Points, in no order, along strands that fork and pass close to each other.
Two points are linked if the straight distance between their rows is under 123. Some points are linked to none.
toze: -37  55   4  26 -26 -24 -35  10  41  -2 -39 -10 -60  -3 -53   2  14   6  66   5 -65   6 -42  -2 -22 -40  17   7 -29  -9  25   7   7   2
damo: -23   9  38 -36   4 -47 -33 -12  33  22 -15 -32 -27  18 -19  -3  46   8  34 -21 -35 -11 -39   3  -3 -67 -12   9 -23 -21   8  14 -28  42
git:  20 -46  -8  54 -35   2  -9  60  -9 -35  17  12 -39  -6  14 -51  -5 -25 -14 -31  69   9  44   2  34  45  20  33  12 -13 -19   3   1 -37
vesa: -39 -13  17 -22  28 -20 -15  -3  19  49 -15   8  29  -6  17  57  40  23  -5   6 -16 -14 -52  -4  -7 -28  -2  -6  22 -15  69  -8   7   9
lebef:  55   2  29  -5 -21 -41  24  -9 -29 -37   9  18  -9  43   6 -50 -11 -29  -2   8  43  -4  28 -36 -23  -4 -31  69  23 -35 -19  27  -7 -23
veb:  28   1  38  32 -39  -9   7   2 -43 -14 -11   3 -17  37 -59 -19  -4 -14  10 -21  14  33 -13  -2 -17  -4 -64  61  -1 -17  -8  80  -6 -17
Daka: -27  63  -3  43 -15   2 -30  16  48  -9  -3 -17 -64  -9 -39   7 -25   9  62  25 -55   1 -69  11 -43   4  40 -31  -9  -3  11  13  20 -20
Sazal:  12 -30  26 -30  37 -26  -7 -22 -35 -10   2  17  49 -53  13 -37 -22  21 -16   0  49 -54   0 -65  -1  18  36  54 -18 -29  28  62   3  44
bot:   5 -15   6  -1 -32 -31 -34  42 -31 -37 -23 -12  -3  30 -40 -48   8  13   5 -25  38  27   8 -13  15   7  13  24 -53 -27  -9  40  -4 -25
nup:  29 -34  19  56 -11  28  44  17 -11  -3  40  26 -34  -7  35 -27 -46 -36 -32 -15   0  -2  52  34  29  21 -39  26  30  15 -12  -7 -23 -24
zop: -68  44  -4   9 -21  -8  -1   0 -33 -19 -63  34 -44  30 -46  43  18  22  40  18 -14  35  -8   8  -4  26  28  -2  -4  15  22 -16  29 -21
lobev:  25 -28  38  17  -9 -19 -23  22 -31 -25 -30  -2   1   3 -68  -2  33   2  -7 -35  55  44 -37 -27  16   4 -42  24 -46   6  22  88 -16  -3
des:  43 -45  36  20 -26  19   9   0 -48  -4  15   4 -17  11 -20 -12  -4 -20 -26 -18  10  -7  24  -6  41   4 -45 -25 -28  31 -29  14 -40 -27
rosip:  -7 -10 -57  39  10 -20  38 -14  16  54 -19  12 -71   9 -15  24  23 -10  42  -8  56  42  15 -16  12  35  15 -38  35  28 -55 -21   2   7
Metom:  18 -19  31 -37  21 -36 -27 -27  21  12  -7 -36   5   5  -2 -11  31  -6   5 -21  -3 -23 -26 -12   3 -52 -30  30 -25 -19  16  14 -46  54
Lof:   3 -30 -20  75 -31   2  20  30  -4 -11  20  24 -44 -17  22 -28  -1 -11 -13 -32  65   8  43   6  41  72  21   3  16  -2 -20 -16 -13   1
zateg:  20   4   0 -50  -7  -2 -35 -46  21  11  -5 -48  12  -7  22 -20  23  -1  -9   8 -33 -38  14  24   5 -57   1 -24 -22  15 -24 -37 -42  17
vero:  51 -56  25 -13  51  30   8  -9 -20 -26  29  26   5 -39   3  -5 -16 -27 -17 -11   5 -26  44 -36   7  25 -34  47 -17  43  16   7 -29  30
fev:  30  43 -44  -5 -20  -9   5 -10  59 -28  23 -41  55 -70  19 -18  -1  15 -12   0 -43 -49  15  24 -17 -20   5 -59  17   5  10 -35  49   0
pezi:   4 -34  33 -41  19   0 -20  28   0 -16  25  40  21   2  15   1   2   9 -30 -26  46  22  -5 -34  19  42  13  26 -56   2  32 -13  13  24
nuv:  16  19 -21  -6  10  20  32  -7   0 -40  49  14  44  -4  31   8 -24 -19 -32  14 -44  -8  79   3 -10 -19  -3 -11  17  54 -22 -38  10  15
gopi: -29 -11 -14  32  -8  32  20  30 -28 -11   0  12 -21  13 -10  -8 -18  -2 -15  -4  45  58  -6  50  13  67   8  17   2 -24 -12   1   4 -44
Sizub: -10  32 -15 -30  15 -34  -9 -15  62   1  15 -47  -8   0  44  37  12 -14  12  -4 -33  12 -36  -3   2  -7  -3 -48  -9   6  -7 -34  17  -1
zudus:  20  28  43  22 -31  30  -4  -1  43 -19  31 -25 -29  13  -7  10 -49 -14  24   6 -42  -4 -54  32 -20  20 -35 -25  -3  -8 -31  34  60 -11
fita: -51  27 -42  -5   1   8   3  13 -26 -28  11  19  27  33  23  42  25  22  18  -6 -14  -1  25 -14  -5  17  41  18  23 -23   1 -43  25  -7
Lebid:  -5  -9  10 -73 -14  17 -21   4  -7  23 -19 -16  42 -13  39 -47  41  48  -4 -11  -9 -37  37 -14   2 -30  47   0   3 -53  18   0  -9  27
tuz:  -3 -23   8  34   9 -13  33   0 -13  32 -44  30 -35  23 -18   2  -2  -2 -28  12  55  69 -27  31  15  57 -25 -50   5  26  11   8 -15 -26
Vuses: -45  59 -58  19  15 -29  -7  -9  20   6 -24  -7 -27   8   5  61  19  23  39   4 -26  23 -45  -2 -31  13  34 -23  35  -5   0 -25  41 -24
tezu:   1   6   3  29 -15  26  21 -35   2   3  47  -6  74 -48  -6 -11  -4  47  -5  21 -57 -57   0  32 -38 -44   0 -27  41  13   2   8  67 -13
lezas:  56   2  -9 -17 -13  14 -23 -43  28 -10  -8 -30  31 -22  24 -48 -11  13 -13  41 -12 -57  30  46 -21 -68  -6   2  -6  22 -15 -21 -22  -2
sen: -14   6  10  17  -1 -44  11  -4   2  21 -85  28 -53  18 -51  19  13 -29  -7  24  37  75 -19  13  -1  22 -16 -59  -8  30  34  -3  -2 -22
sidu: -20  -6  13  34 -18  34   4   8 -21 -18  11   8 -11  31 -12   1 -29  -4  -4  -4  11  46  -6  51 -17  20 -34  54   9 -32  -1  17   1 -34
beme: -40  51 -21 -18  16 -25 -52  15  35  24 -20 -56 -31 -20  18 -12  41   8  41 -15 -70 -15 -53  14  -8 -33  44 -26  18 -26  -5 -14  -7   8
Nop:  -6 -12  -5  -5  41  -8   0  -7  29  14  28 -15  38 -21  26  56  -1   3 -23  15 -14  -3 -51   7 -14  -3 -33  19  10   7  69 -11  -3  25
tup:  11 -45  49  -7   3  10   5  20 -21 -12  46  54  -4  -5   2   9   3 -12 -23 -22  40  17  12 -31  34  53 -11   6 -48  37   6 -17   7  15
nukoz:  -2   2 -64  36  33 -18  27 -31  37  57 -19  11 -62  30  -6  18  -6  -7  42  21  21  45  -2  -9   1  19  -3 -57  32  33 -57  -2  24 -19
runer:   3 -17   3 -72  20  15  -3 -19  -1  18   1  11  58 -24  29  35  17   5 -36   2 -18 -32   1 -25  20 -12  10 -23   8  27  58 -28 -19  52
Sefi: -26  44 -16  40 -53  39  15   7 -33  16 -19   9 -50  36 -56  16 -22 -32  25   6 -39  23   4  21   8  24  -3   8   8  19 -57   8   9 -34
mazop: -14 -15  -4 -55 -11  26 -16   1 -25  -9 -26  -2  50  -3  26 -31   4  49 -17   4   5 -43  24  -2  16 -15  52 -21 -24 -22   1 -12 -18  14
lona:  12 -20  30  21  -1 -31 -16  -5 -29 -14 -45  -1   5  -1 -84  -5  15   2   7 -10  25   4 -49 -23   4 -33 -51  26 -37 -19  21  84 -39  20
gozi:  34  -8  42 -17  -7 -40   9 -21 -52 -35  16  19  20  13 -10 -37 -17 -11   0 -23  51 -12   7 -49  -9  24 -15  55 -24 -31 -10  49  -1   4
suga:  25 -10   4 -10   7  32  12  37  -7 -69  25  43  18  16  29 -58 -30 -27 -19   4   7  -8  96 -12  -3   2  10  52  26   6 -19 -15  13   0
pir: -32 -15  -9  22  13  39  23  38 -21 -28  28  31  20  10  28 -15 -42   4 -28  -4  28  50  24  32  26  64  22  19  -2 -13  -7  -3   8 -27
teve: -36 -23  45 -24   4  -1   4  -6 -47  30 -15  23  55   1 -11   3  34  76  27  15 -21 -33   7 -32 -16 -35  19 -12  11 -31   2  13  10   7
dubu: -34   7   6 -16 -18  -7  -4  -9 -33 -16   8   7  24  38   6  12  28  48  31   3 -24 -20  29 -25 -25 -21  27  19   1 -41  -6  -7  16   6
Kupa:  17  -6  -4  39 -35  17   3  19 -43   6 -18  -7 -42  21 -37 -18 -14 -20  -8   6  -3  17  14  20  31  12 -34 -34 -20  16 -47   1 -45 -30
tigo: -45  31  18   3  -8 -30 -38  15  19  17 -54  -5 -30  16 -44  -9  30  20  47   8 -42   3 -36  15 -11 -48   2   0 -19 -31  26   6 -27  12
dedol: -53  22  -4  13 -35   8  -2  34 -32 -27 -56  10 -40  21 -70   1   7   5  11  13  19  57 -21  15   8  36  23  -8 -29  16  16  17  24 -29
rup:  17  57 -40  31  -4  34  11 -25  40 -34  30 -25  40 -33  16 -23 -38   8  -1  22 -45 -36  -9  26 -22  -1   8 -76  31   0 -25  -7  46 -25
piv: -48  31  -3 -31  32 -37 -27   4  21  64 -55   2   0   6  30  28  43  27   1  -2 -43   1 -54  17   1 -25  28 -53  34 -23  57 -13 -14   1
vanok:  -6  18 -44 -66  15  13   1  24   2   4  -4  15  28   2  50   0   9  -1 -33 -13   0  11  24 -30  32  31  57 -31 -15  -7  17 -49 -23  25
senog: -43  -6  18   9   5  15  11 -23 -28   9   8  23  20  26  -8  51 -15  18   5  25 -17   0 -45  21 -11   2 -24   2  27  12  30   7  12  -7
tugev:   1 -15  25 -31  17 -12   9 -15   7  12  15  15   7  29  14  47  12 -18 -20   8   7   6   0 -21  16   8 -16 -20 -24  33  14 -43 -22  13
duto: -13  10 -13  29 -19  -8 -27  31  20   8 -26 -23 -61  14 -40  15  13 -17  10  -3   8  49 -29  23 -22  -4 -25   9 -29 -20   5  -8 -26 -17
rokun:   5  35  38  35 -20  10  18  13  42  14   7 -22 -53  12 -20  33 -32 -19  12  13 -26  28 -81  36 -22  31 -35 -37 -15  22 -13  37  48 -15
nas: -32 -12  57  21  23 -10 -31 -11  28  44  -5  -7  10 -27 -42  26  14  23  35  39 -50 -44 -70  -2 -31 -57 -14 -39  12   7  19  37  16  12
sodap:   9 -30  20 -40   4 -26 -13   3 -33 -11  10   8  44  -1  15 -58 -35  43 -25  -6  39 -41  -9 -24   3  -5  47  37 -47 -30  14  46  17  13
gafe:   5  33  18  18 -17  23 -27   1  59 -24  19 -29  13 -26  -5  -6  -2  28  30  10 -50 -37 -55  10 -48   2   7 -90  25 -36  14   9  28 -10
ral:  14 -32  23  35 -47 -16 -17  55 -30 -25   6  -2 -23  14 -21 -38  18  -5 -10 -33  50  36  22 -13  27  32   3   4 -36   4 -15  35  10 -33
Duvep:  26   7   8  21  -2  41  19 -41  12 -18  43 -18  11 -15  12  -9 -61 -16 -27  32 -43 -16 -12  44  -2 -29 -33 -23  13  34 -37   3  13 -16
viteg:   1 -15  -9 -60  16   2 -22  30   5   9 -10   0  -8  -1  39 -26  -6  -6 -38 -20  31  10   3 -13  57  34  46 -35 -63  -4   3 -26 -31   6
Tudi:  56 -57  44  59 -51   6  15  26 -30  -9  22  20 -35  -1   4 -43  19 -24 -18 -59  47  20  18 -12  14  23 -47  48  22   1   8  63  -3 -42
fabar:  48 -10   7 -21  17 -25  10 -55  17  30   9 -15  70 -88  17 -20  25  22   1  26  -3 -65  44 -19 -45 -44   2  42  35  18  16  38   8  42
pimot: -30  -2 -23  27 -24  -4  27  13 -28  13 -24  23 -55  14 -31  19  24 -17  12  -5  56  49  24 -16  23  66  37 -36   7  21 -39 -18  13 -13
ses:   1  35 -65  -8  26 -17  -7   6  54   1  19 -53 -17 -29  39  23  -7 -30  27  -9  -6  11 -13  -2  -2  -7  26 -22  18 -14 -40 -41  10 -13
giriz: -66  49 -22  -3   3 -30 -14  -3  -6   2 -57  14 -40  11 -16  62  34  26  52   4 -32  20 -14  -8  -8   0  48 -10  25   4  10 -42  10 -15
Risi: -13  37 -50  62   1  30  52  -8   2  24  28   0 -46   7   6  22 -38 -36  17  -5   7   5  35   9  20  20  12  -9  46  17 -94  -9  20 -24
vof: -33  25 -39 -12  19 -10 -18  -2   1  24 -56   0 -14  24  -7  18   5  13  19  21 -11  18 -41  17   5   6  10 -50 -10  -3   5 -23 -37  -4
pige: -28  55 -54  -8  14  -9 -49  20  12  20 -29 -40 -44 -21 -22   4   5  -7  67 -17 -37  -7 -62  10 -21 -34  53  -4  21 -20 -20 -27 -26   9
dab:  60 -11  -4 -34  16  -1   2 -45   2 -17  10   6  57 -54  15 -19   1  10 -18  19  -9 -56  59 -18 -39 -42  -5  55  20  41  18  17 -15  57
Roku: -36  25 -27  47 -25  29  45  -4 -29  31 -10  23 -55  29 -28  23 -13 -25  11  -1  13  35  15  21  19  51  12 -13  30  19 -68  -1   9 -29
fanot: -21  10 -15   7 -13  20   0  21 -10 -35  36  14  -7  32  27  20  -4 -13  10  -6  17  15  61  -4  -4  24  16  40  10 -16 -28 -33  18  -6
tageb: -10  -2   3 -67  -7  39 -14   6  -4  67 -18 -20  42 -37  29 -32  77  45 -28  -9 -31 -27  23   7  15 -52  40 -21  21 -54  32   0  -9  13
Mitid: -23  67 -38  18   0  -7   9  -8  37  -8   3 -13 -32  11   5  42 -12  10  49  12 -50  12 -46  -8 -20  30  14 -64  27  14 -32  -1  58 -26
vep:  23 -43  22 -64  41  23 -22 -32  -3   0   1   3  33 -32  -1  17  12  -4 -31   4   7 -44   8 -43  35  -1  -9   2 -35  44  27  -1 -47  52
tovu:  11   6 -32 -23  -3  -1 -23   4  32 -22  19 -31  17  13  48 -12   0  -8   4   6 -17 -17  38   3 -27 -33   5  35   3 -25   9 -35   1   1
Sobu:  17 -22  29   1  16   0 -26 -37  43  -6  33 -46  10 -27  -7  30 -18   8  12  22 -23 -39 -62   0 -14 -30 -48  -2 -14  11   7  27  16  15
fuz: -62  15 -13 -17   2  10   1  16 -34 -14 -22  27  30  28  21  28   7  47   7   7  11  15 -13   6   5  45  56 -14   8 -21  28 -21  25 -25
Nena:  -1  35 -68  41  31   9  48   2  30 -10  46  -6  -7 -13  32  22 -28 -33   6   3   1   6  54 -15  13   2  20 -21  37  18 -61 -32  26   1
Dotu:  18  -2 -39  37 -13  15 -11  29  -4   3  -4 -22 -34   5  -4 -12 -19 -34  10  10  23   2  20  15  12   3  -2 -11   0 -15 -46 -32 -40 -28
vabo: -21  -3  31 -37 -14 -32 -18  11 -17  -9 -56   3  -9  38 -53   7  27  -1   4 -11   6   4 -21  -6  38 -17  -3 -35 -53  17  10  -2 -39   8
Fabu: -23   6 -19 -29 -33 -30 -43  37 -30 -34 -41 -16 -10  20 -44 -45   4  18  45 -26  21  -2   8 -18  18  -6  48  24 -47 -35 -17  19 -10  -6
lemi:  -4 -33   1 -19  -8  -9 -39  35 -18 -29  -7 -10  16  20   7 -49 -37  25 -26 -10  35  -5  -6   6  15  14  43  25 -67 -23   3  28   3 -17
seri:  29 -22  20  52  16  -1  24  10  38  13  54 -22 -31 -20  26  28 -27 -28 -28   8   4  26 -19  33  -3  15 -54  16  -4  24  10  -9   5  -8
zabek: -12  12  20 -26  -6 -22 -11 -21  46   2  19 -38  12  -7  22  34   9  11  12   9 -41 -25 -49   5 -14 -36 -16 -45  -7  11   3 -13  19   8
val:   7  -8  10  62  -4   5  42  -2  10  35  24   3 -43  16  10  15 -23 -19 -23   1   6  39 -16  41   7  29 -38  -7   4  17 -23  -9   1 -23
lamis:  32 -28  11  -8  19  -6  -9  42  28 -18  31  12  -3   5  47   0   4 -24 -18 -19  24  24  43  -8 -14  11 -14  63 -14 -20  39 -29 -13  23
Lub: -12  27   3  26 -46  12  -7  -8 -35 -13  -5  -2 -31  46 -46 -10 -20   0  42  13 -41   2   3  18 -14 -17 -18  33  -2 -15 -35  29  18 -15
basog:  -2 -23  34 -22  24  -8  19 -39 -41  -9  12  26  67 -34   3 -15  -5  20   6  12  25 -45  24 -70 -15  19   9  48  12 -21   9  43   5  51
Vilu: -60 -15  34 -16  19 -14 -11   3 -18  21 -38  31  31  17  -9  60  26  36  13  18   7  -7 -47   7   1  -7   6  -6  22 -11  69   7   9   6
kuvir:   3  33 -97  10  43  10  29  19  18 -11  20  -8  34 -12  38   8 -23 -18 -11   3 -14  13  45  -1  -4   0  19  -6  32  -8  -6 -45   1   2
kuz:  19 -29  53  51 -42  25  39 -12  -7  38  44  11 -38  10 -10  19 -13 -35 -23 -48  -9  15  12  13  12  19 -61  67  16  24 -25  41  25 -17
mozil:  -2  -5  38 -12  -1 -27  -5 -35  15  25  17 -32  34 -27   5 -12  22  37  37  16 -34 -45  -8 -16 -50 -69 -12   2   8 -32 -11  19  25  21
rudun:  44 -15  21 -42  -2 -14 -37 -32   8   3 -12 -46  -6   3   7 -32  19 -15 -15  -7  -7 -27   4   7   7 -55 -29   5 -35  -4  -7 -10 -56  22
vuzug:   2  24  -6  13  -8  32  16 -35  22 -21  51 -20  49 -29  15  -3 -40   9 -16  28 -53 -31 -26  37 -19 -27 -18 -45  24  20 -13   3  45 -16
mesus:  -4  -6 -15  27  29  -4  37 -17   5  30 -10  29 -22  36  17  18 -17  -4 -15  24  29  58 -13  18   6  47 -25 -31   6  21  -6 -18  -8 -18
mab:  36 -28  28   2   0  11   8  38  -7 -51  39  62  -1   8  32 -62 -28 -26 -10 -15  29   5  70 -31   5  36  11  62   3 -10  -9   1  26  -4
puzud: -34 -18  44 -37   2 -34 -15  17   0  -5 -37   9   7  20 -31   7  39  33  10 -31  34  12 -38 -16   5  -5   6  33 -37 -40  40  37 -12  32
muk: -33  26   2  -6 -25 -21 -28  25   0  -9 -70   3 -24  18 -71 -12  36  -1  37   0 -16  26 -25   1  30 -24   2 -13 -53   0  32   3 -37   2
Vud:  42 -34  12  16  19  34  11 -16 -25 -10  22  -2  -2  -9   4  -6 -28 -20 -26  10  11 -16  11  23  19  -5 -49 -11 -22  27  -8 -14 -48 -19
kalim:  24  10  -9  -1 -14  -5  -6 -14   9 -34  16 -22  10  35  23 -27 -19 -12  11  21 -10 -33  38  -1 -33 -41 -17  52  22 -27 -20  -5  18 -14
tumo:  33 -30 -22 -35  10  16 -13  45   8 -13  -3   2  -7 -25  44 -55 -28 -16 -35 -14  31  -4  41 -13  37  29  39 -11 -48  -6  -4 -35 -39  -1
gef:   3  -7  38  21 -28 -12  -3  21 -13  -6 -54  12 -32  11 -85  32  48 -19 -15  -5  28  64 -31  -7  12 -12 -51  10 -33  30  39  48  -1  -1
dogen:  22 -20   3  -1  37  12 -17 -20  45   0  36 -40  33 -45  21  19 -35   2 -19  24 -21 -31 -44  24 -25 -34 -43  17   3   3  45  12   0  19
kes:  14  19 -33 -31  11 -14  22 -15  28 -13  39 -14  38 -16  37  24  -3  -6 -34  16 -46 -11  27  -6  -4 -20   2 -33  -1  36  12 -49  12  24
Pofut:  37 -30  -1 -30  16  39  14 -26 -29 -19   1   1  39 -12  16 -12 -28   6 -35  25   3 -28  29  14  25  -1  -6 -24 -29  37  -2 -30 -49   4
Tupof:  -1  27  32  54 -23   6   6   5  12  33 -10   1 -64  19 -59  29 -22 -25 -12  17 -24  44 -69  44 -17   7 -43  -3 -19  40   5  35  17 -18
Pigu:  47  -2   4 -31   6   7  11 -25   4 -38  41   8  49 -18  25  -5  -9  -5 -25   9 -25 -33  72 -12 -36 -38  -8  35  13  42   5  -7  12  40
Poge:   7   0  -8   1 -19  19  19 -38 -18   3  23   6  82 -24   7 -27   9  42  -8  21 -35 -54  59  15 -37 -61  12  17  44   5   3   0  38  11
gana:  16 -20  12  36  16  -3  15  36  29  -7  56  -8 -19   1  43  15 -13 -31 -19   7   5  29  26  18 -22  11 -30  52   7  -5  21 -27   3   3
veg: -18  -7 -21 -11   0 -10   9  17   2  11  -5  24 -31  16   8  12  22 -21   5 -12  57  35  21 -26  29  62  32 -43 -23  12 -31 -47  -7  -7
Tobi:  -1 -38  40 -53  -1 -14 -22 -12 -26 -11 -38   8  17  16 -40   1  22   4 -16 -14  17 -27 -21 -30  48 -22  -7 -35 -57  29   3  13 -39  16
balop:  -6  32 -84 -39  14  17   1  19   4 -14  -4  -3  37 -13  42   5   4 -10 -23 -14 -13 -11  52 -24  10   1  47 -15  21 -18  11 -53 -15  20
nete:  18  -4  -9 -41   8 -15 -12  16  29 -12  20 -14  28   1  55  -7  11  -5 -13 -15 -17  -3  19 -10 -25 -31  -2  63   7 -39  48 -22  -1  39
Nifi:   0  14 -44  14  -2  22  -8   6  14  13  10 -14  55 -31  25 -16  -1  32 -28  27 -35 -41  -3  37 -34 -41   6 -13  32 -30  36 -23   3  -5
Bog: -23  24 -93   5  55  -3  16  -8  11  28 -25  25   8  35  28  29   5  15  18   4  24  53  -4 -11 -11  36  20 -22  42  -6   9 -27  23 -22
navav:   9 -23  38 -15  17 -37 -23 -24 -10  11 -51 -10  14 -16 -58 -28  28   9  15  -7   9 -39 -41 -25   7 -52 -30  15 -30 -28   5  61 -60  48
Dud: -31  -8 -27 -10  11  26   9  37 -25 -29  12  18  46  19  35  -6 -35  25 -27   2  19  16   5  11  19  48  48   3 -16 -12  20 -15  16 -11
kuro:  21  -8   3  -2  10 -15  22 -12  -6 -14  23   1  62 -13  26 -26 -16  18  -5  23  -1 -28  25 -11 -53 -35 -13  78  65 -34  38  25  22  22
Koz:  28 -17  -8 -44 -13  42 -10 -14 -26 -33 -16   1  56 -15  20 -47 -16  28 -33  18   9 -44  48  13  16 -15  29 -14 -26  11  -2 -25 -27   9
bap:   8  55 -69   6  11   4 -25   3  44 -24  12 -50  -8 -30  15  11 -21 -17  49 -10 -22 -28 -46   7 -23 -22  43 -37  32 -23 -46 -21  22 -18
getef:   2 -29  -3  57  -1  10  63   9  -6   8  27  51 -31 -12  32 -20 -19 -10 -27 -19  29  27  46  10  40  70  -9 -14  18  20 -14 -12 -28   1
Pebar:  31 -49  47 -10  -5   8 -14 -14 -52 -13   5  11   6   1 -45  -2  -3  -6 -18 -22  22 -17  -2 -40  47   4 -35 -15 -53  56 -19  34 -27 -17
Nusu:  -6  43 -65  15   2  10 -27  20  -6   2 -25 -25 -49 -14 -40  22 -27 -22  64  -2   3  11 -44  14 -24 -30  34  -6  13 -14 -43 -29 -26  -8
zesug:  29  16  16   9 -22 -26  17 -30 -14 -21  14  -3  -8  45  -5 -40 -30 -13  14  26   4 -17   5  -4 -39 -27 -42  74  36 -36 -23  36  19 -17
Sedu:  -1 -26  37   9 -13 -19  -6  20   5  -7  12  -3 -30  25 -18  20  37  -4 -14 -24  53  51   2  -5  -7  18 -30  42 -35 -15  19   0  -4  10
lol: -10 -30  31  -2  12  28   6 -30 -28  -8  36  12  21  15 -13  39 -19   1  -4   8   4  -5  -5 -10   7   6 -44  43   5  19  11  19  -1  15
sokog:  22  45 -58  38   4  16 -12  12  10  -9  15 -25 -45  -7 -19  17 -49 -44  53   1   3 -17 -29  17 -24 -24  27  -3  33  -8 -81 -12  20 -26
fif:  26 -21 -32 -41   8  17 -29  56  12 -35  -8  -8  -2  -7  46 -45 -13 -28 -10  -8  40  -8  52 -17  22  16  50  43  -7 -31   2 -37 -15  -3
didu: -53  -8  47 -11  -1 -35 -15   8  -7  -7 -55  32  -7  27 -56  35  32  35  14   3  21  17 -53  10  -8  -7  -7  22 -17 -17  58  25  10  15
Zumob: -11  30   2 -48   3 -12 -16 -10  41  59   8 -56  30 -56  31 -22  73  20 -20 -21 -75 -37 -21  20   9 -43  29 -57  29  -8  23 -22  34   3
Zala: -33  19 -31 -53  24 -24 -11   7  -7  10 -55  21 -16  23  11  24  21 -10  18  -7  37  31   7 -27  29  53  64 -47  -8  10 -13 -34  -7 -15
mot:   8 -30  44  53 -29  20  50 -12 -16  41  34  18 -48  10 -10  36   0 -27 -37 -25  11  26  -7  22  22  40 -51  15  15  46 -14  14  -1 -10
Sagi: -54  22 -22 -56   7 -30 -27  27 -10   2 -83  -6 -35  19 -22   1  36 -13  15 -23  21  30 -21  -3  53  31  62 -40 -31   5   2 -19 -21  -1
Topev:  -3 -30  46 -39   9 -22 -27  17   9 -10   2   7   6  19   3  18  26   4 -12 -41  52  28 -22 -28   3  18 -12  48 -44 -31  39   7  -7  36
biken:  43 -28  50  50 -53   9  22   2 -31  26  12   5 -31  13 -25 -11   4 -30 -15 -51  14  37   4  -3  -2  17 -67  67  23   7 -19  74  -1 -33
Refo: -30   6 -30  -4  42 -16  24 -21  -8  15 -45  49   2  50  20  27  -4   8   2  21  42  61   0   8  -1  50  15 -45  24   9  16 -14  23 -28
kofo:  -8  45  17  50 -20 -21  14  -3   7  32 -63  17 -68  21 -68  34   6 -41  -4  39 -10  58 -38  28 -12   0 -31 -37 -17  46  36  11  15 -19
fuguz:  17  -3   2  -5  13  47  30  18 -24 -41  36  40  24   0  36 -18 -35 -25 -37   5  -9  -6  87   0  15  18   8   2  10  27 -23 -34 -13   7
biviv:  -5 -24  13 -10   6  30  16 -16 -32  53   1   8  86 -37  -5  -8  43  61   1  16 -15 -42  37 -19 -30 -44  15   4  30 -24  14   8  22   0
sepa:  35 -13 -49  81  -9   7   9  22   9  12   7 -14 -58 -14  13 -27 -27 -49   7  -1  44 -11  32  17  28   5 -10   1  36  -9 -49 -19 -38 -26
todap:  22 -39  29  -2  28  37  21 -20 -21 -23  57  28  19 -12   1  17 -31 -25 -18  -4 -14  -3  41 -16   0  16 -40  58  11  42   5  12  -6  23
sabe: -10 -42  32 -36  33  19 -24 -10   1  47 -33 -14  43 -32  -7   3  23  38  -9  12  10 -51 -21 -14   6 -40  -3  10   1 -42  38  32 -35  42
Foluv: -27  25  11 -35   5 -21 -39   3  34  39  -1 -58  12 -21  25 -17  72  30  12 -14 -71 -30 -24   7  -8 -60  26 -24  19 -31   8 -13   8   7
teb:  32 -29  -6  83 -39  22  30  13 -18  10  15   6 -56  -7  19 -42 -29 -36 -26 -17  16  -2  28  37  35  19 -39   1  33  -2 -30   5 -36 -45
Gema:  20  -2 -16 -58   1   3   2 -21  18  21  27 -15  64 -45  23  19  28  12 -42  -2 -44 -37  27 -10 -10 -33  11  -9   7  38  45 -33  -5  56
Tepin:   3  38 -46  21  24  -4  24 -16  45  30 -17   1 -63  14 -15  32 -21 -11  59  16 -13  34 -32 -12  -6  21  17 -72  15  34 -69   4  53 -23
zul: -24  44 -16  33  11  26  47 -34  16  32  12  19 -23  34   8  21 -49 -14   5  23 -37  33 -30  33   0  26 -18 -47  35  32 -54  16  31 -42
gegil:   5  -2  25  -4  11 -29  28 -38 -34   4  30   7  56 -15  13  -4   4  20  16  20  11 -37  19 -37 -51 -13  -3  57  42 -41  12  30  12  39
kefa:  17  32 -43 -21   2 -16  -1 -14  61  19  10 -50  47 -74  29 -22  17  19 -26  -6 -59 -35 -31  21 -11 -13   9 -77  23 -12  30 -34  25   2
dala:  45 -46  19 -41  39  22 -16 -48 -30 -24   6  14  32 -40 -12 -12  -9  -5 -17  -5  26 -47  33 -56  19  16 -17  32 -46  28   8  27 -33  39
Vib: -20  24  33  24 -33 -16   8 -27 -31  -3   4   4  -7  36 -32 -16 -18  22  43  14 -31  -6 -12   8 -45 -26 -25  52  19 -42 -14  56  15   3
sidot:   2 -33  34   6 -15 -15  10  21  -4   9  15  46 -29   9  11   2  20 -14 -29 -24  56  27   7 -20  39  66  14 -37 -43  34  -1 -34 -10  -2

Follow the links from the first point to the second, and from the first to the third. Name the last point that the two ways share.
rokun / gozi / Nena -> zesug
git / Pofut / tigo -> des
pezi / sen / Bog -> mesus
dogen / kes / Mitid -> Vilu
vabo / Koz / getef -> des
Bog / Sagi / pezi -> veg
runer / Sagi / piv -> Vilu
Tudi / balop / tup -> Roku
gozi / sen / Bog -> mesus

A fork is a point with three links, a tip a point with one. Leave the first point through the second and follow the links. Name the first fork or tip that comes.
sepa / teb -> bot
dedol / zop -> pimot
rup / fev -> vesa
vero / dala -> nuv
ses / bap -> vuzug
viteg / vanok -> Roku
tageb / Lebid -> des
vep / dala -> Vilu

A fork is a point with three links. Follow the links from the first point to the second and name the forks in between, in order.
kes / Lub -> Vilu, Topev, veg, pimot, Roku
kuvir / sidot -> Roku, pimot, veg
Sefi / val -> zesug
Vud / gegil -> des, bot
sidu / Duvep -> fita, vuzug
bot / rudun -> des, tigo, Metom
mab / Sizub -> nuv, Vilu, vesa
damo / teb -> tigo, des

Name the points in between on the shortest way along the links from the first point to the second, in order.
damo / bot -> tigo, muk, vabo, Tobi, Pebar, des, Kupa, Dotu, sepa, teb, nup, getef, Lof, git, ral
senog / beme -> Vilu, vesa, Nop, dogen, Sobu, zabek, Sizub, ses, bap, sokog, Nusu, pige
fuz / fev -> fita, dubu, teve, biviv, Poge, tezu, vuzug, rup
Sizub / kes -> zabek, Sobu, dogen, Nop, vesa, Vilu, senog, lol, todap, vero, dala, vep, runer, Gema
Sagi / ses -> Zala, veg, sidot, tup, pezi, Topev, puzud, didu, Vilu, vesa, Nop, dogen, Sobu, zabek, Sizub
mesus / Vib -> val, seri, gana, lamis, nete, tovu, kalim, zesug
